Each row is a point on a landscape with many valleys, with its height.
A ball rolls from a point to whichever of its 3 nearest points has the largest drop for the distance, and stops where none of them is lower. Distance is the straight distance between rows; heights are no part of it.
K_807 (h 72.1): [100 181 161  84 110  69 181 170 153]
K_341 (h 60.1): [135 163 144  88 136  97 196 130 101]
K_162 (h 53.7): [158  77 141 169 143 115 114 146 151]
K_212 (h 41.6): [161  89 126 142 146 133 127 118 131]
K_453 (h 88.4): [109 115  84 128 104 116 108  54 104]
K_712 (h 74.1): [106 151  75 112 121 152 129 117  49]
K_583 (h 45.9): [154 101 154 168 145 126 102 173 157]
K_980 (h 53.5): [141 149 135 117 134 135 170 131 115]
K_474 (h 51.4): [149  85 143 182 135 110  89 160 159]
K_859 (h 32.5): [166 124 133 103 163 110 177 114  93]
K_371 (h 20.9): [120 101 152 170 122 134  79 164 174]
K_220 (h 34.7): [109 110 123 154 117 137  95 114 167]
K_994 (h 31.7): [136 108 159 155 131 124  78 189 171]
K_427 (h 62.1): [144 117  89 112 130 142 142  89  96]
K_410 (h 40.1): [ 83 141 133 137  97 149  69 145 187]
K_343 (h 78.1): [106 135  80 133 108 161 116 101 108]
K_590 (h 14.1): [154 141 119  94 148 120 182 116  77]
K_854 (h 62.8): [148  91 101 138 136 112 108  79 117]
K_437 (h 40.0): [151 112 168 142 147 132 107 196 165]
K_966 (h 86.0): [112 126  50 110 127 126  96  89  31]
K_803 (h 44.1): [125 129 150 142 139 154 109 175 175]
K_32 (h 74.7): [110 127  80 117 118 154 125  95  86]
K_522 (h 27.3): [120 162 177 112 143 151 142 176 166]
K_667 (h 78.0): [109 119 108 146 100  88  99  51 120]
K_673 (h 49.8): [147  98 141 157 142 126 112 152 161]
K_108 (h 39.0): [134 120 167 145 133 146  79 210 178]
K_114 (h 52.6): [159 110 108 113 141 133 147 103 104]
K_604 (h 62.5): [159 111  90  96 141 128 145  91  76]
K_598 (h 43.7): [150 110 129 122 149 140 150 115 121]
K_288 (h 26.0): [102 128 127 139 119 147  95 136 174]
K_563 (h 49.9): [ 93 130 115 146  96 106  92  63 138]
K_431 (h 13.2): [186 122 114  82 161 100 176  88  67]
K_595 (h 67.3): [115 186 163  89 138 152 167 178 133]
K_411 (h 26.7): [179  91 117 114 161 111 148  98 102]
K_536 (h 53.9): [141  88 109 149 135 120 108  98 131]
K_769 (h 51.7): [122 150 107 113 126 158 157 127  95]
K_470 (h 45.2): [157 116 167 135 154 119 144 171 150]
K_72 (h 46.9): [160 133 150 103 153  92 193 122 118]
K_898 (h 58.4): [124 164 131 109 131 157 161 153 112]
K_73 (h 67.2): [101 201 142  86 115 140 169 171 107]
K_897 (h 84.7): [112 126  65 115 106 122 100  79  69]
K_503 (h 28.9): [ 88 135 120 148  94 123 100  89 151]
K_999 (h 71.5): [ 95 128 121 139  85  99  90  42 122]
K_918 (h 81.0): [126 121  98 125 122 154 132 106 120]
K_342 (h 57.2): [161  67 131 191 139  94  90 136 143]
K_246 (h 73.7): [115 182 169  90 130 118 179 163 132]
K_334 (h 34.6): [167  89 124 135 156 116 147 109 123]
K_690 (h 62.9): [145  71 131 191 121  75  83 108 150]
K_197 (h 76.4): [115 128  69 115 122 143 115  88  61]
K_728 (h 65.1): [104 168 108 110 116 171 148 152  82]
K_770 (h 53.6): [133  94 127 165 128 114  96 128 162]
K_283 (h 44.4): [132 110 116 150 131 137 117 117 152]
K_129 (h 63.6): [117 187 149  93 126 149 174 160 117]
K_223 (h 65.2): [124  90 121 166 114 100  97  96 150]
K_261 (h 17.2): [106 145 119 130 111 176  98 144 163]
K_80 (h 63.5): [149  65 112 156 136  95 105  80 135]
K_284 (h 5.0): [113 147 111 125 118 169 133 135 136]
K_508 (h 41.7): [ 94 131 136 159  97 131  82 105 172]
K_676 (h 55.7): [104 111 113 154 104 104  95  66 142]
K_464 (h 38.5): [134 129 144 128 143 152 138 162 151]
K_155 (h 11.5): [ 95 154 106 122 114 180 117 138 142]
K_851 (h 55.1): [ 93 133 145 122 114 171  80 172 187]
K_176 (h 51.2): [135 152 170 101 144  96 183 144 130]
K_519 (h 74.4): [133 111  88 122 122 126 116  78 109]
K_627 (h 63.9): [125  91 135 177 115  87  83 116 153]
K_18 (h 35.5): [120 156 108 102 126 149 172 130  60]
K_977 (h 12.6): [123 167 153  94 129  87 195 147 126]
K_887 (h 32.3): [155 127 198 129 145 116 124 217 155]
K_777 (h 40.4): [147 144 126 103 136 138 178 127  91]
K_151 (h 68.0): [121 129  80 106 133 151 144 103  63]
K_375 (h 57.3): [131 169 140  94 127 119 185 144 114]
K_605 (h 20.2): [139 138 193 122 153 131 134 199 170]
K_688 (h 62.3): [108 175 126 104 121 159 165 157  90]
K_346 (h 92.2): [ 97 114 150 167  99  92  77  88 160]
K_961 (h 60.2): [141 133  95 113 132 153 147 118  77]
K_103 (h 17.3): [116 162 135 109 126 176 129 167 153]
K_445 (h 30.1): [136 144 174 113 140 150 131 187 167]
K_576 (h 70.8): [128 159 195 103 141  85 168 186 164]
K_216 (h 81.1): [103 115 147 164 102  81  83  59 146]

Where does a ball stop that starts at each point below?
K_212 => K_411
K_464 => K_605
K_803 => K_605
K_918 => K_411
K_223 => K_371
K_437 => K_371
K_342 => K_371
K_453 => K_411
K_283 => K_284
K_627 => K_371
K_604 => K_411
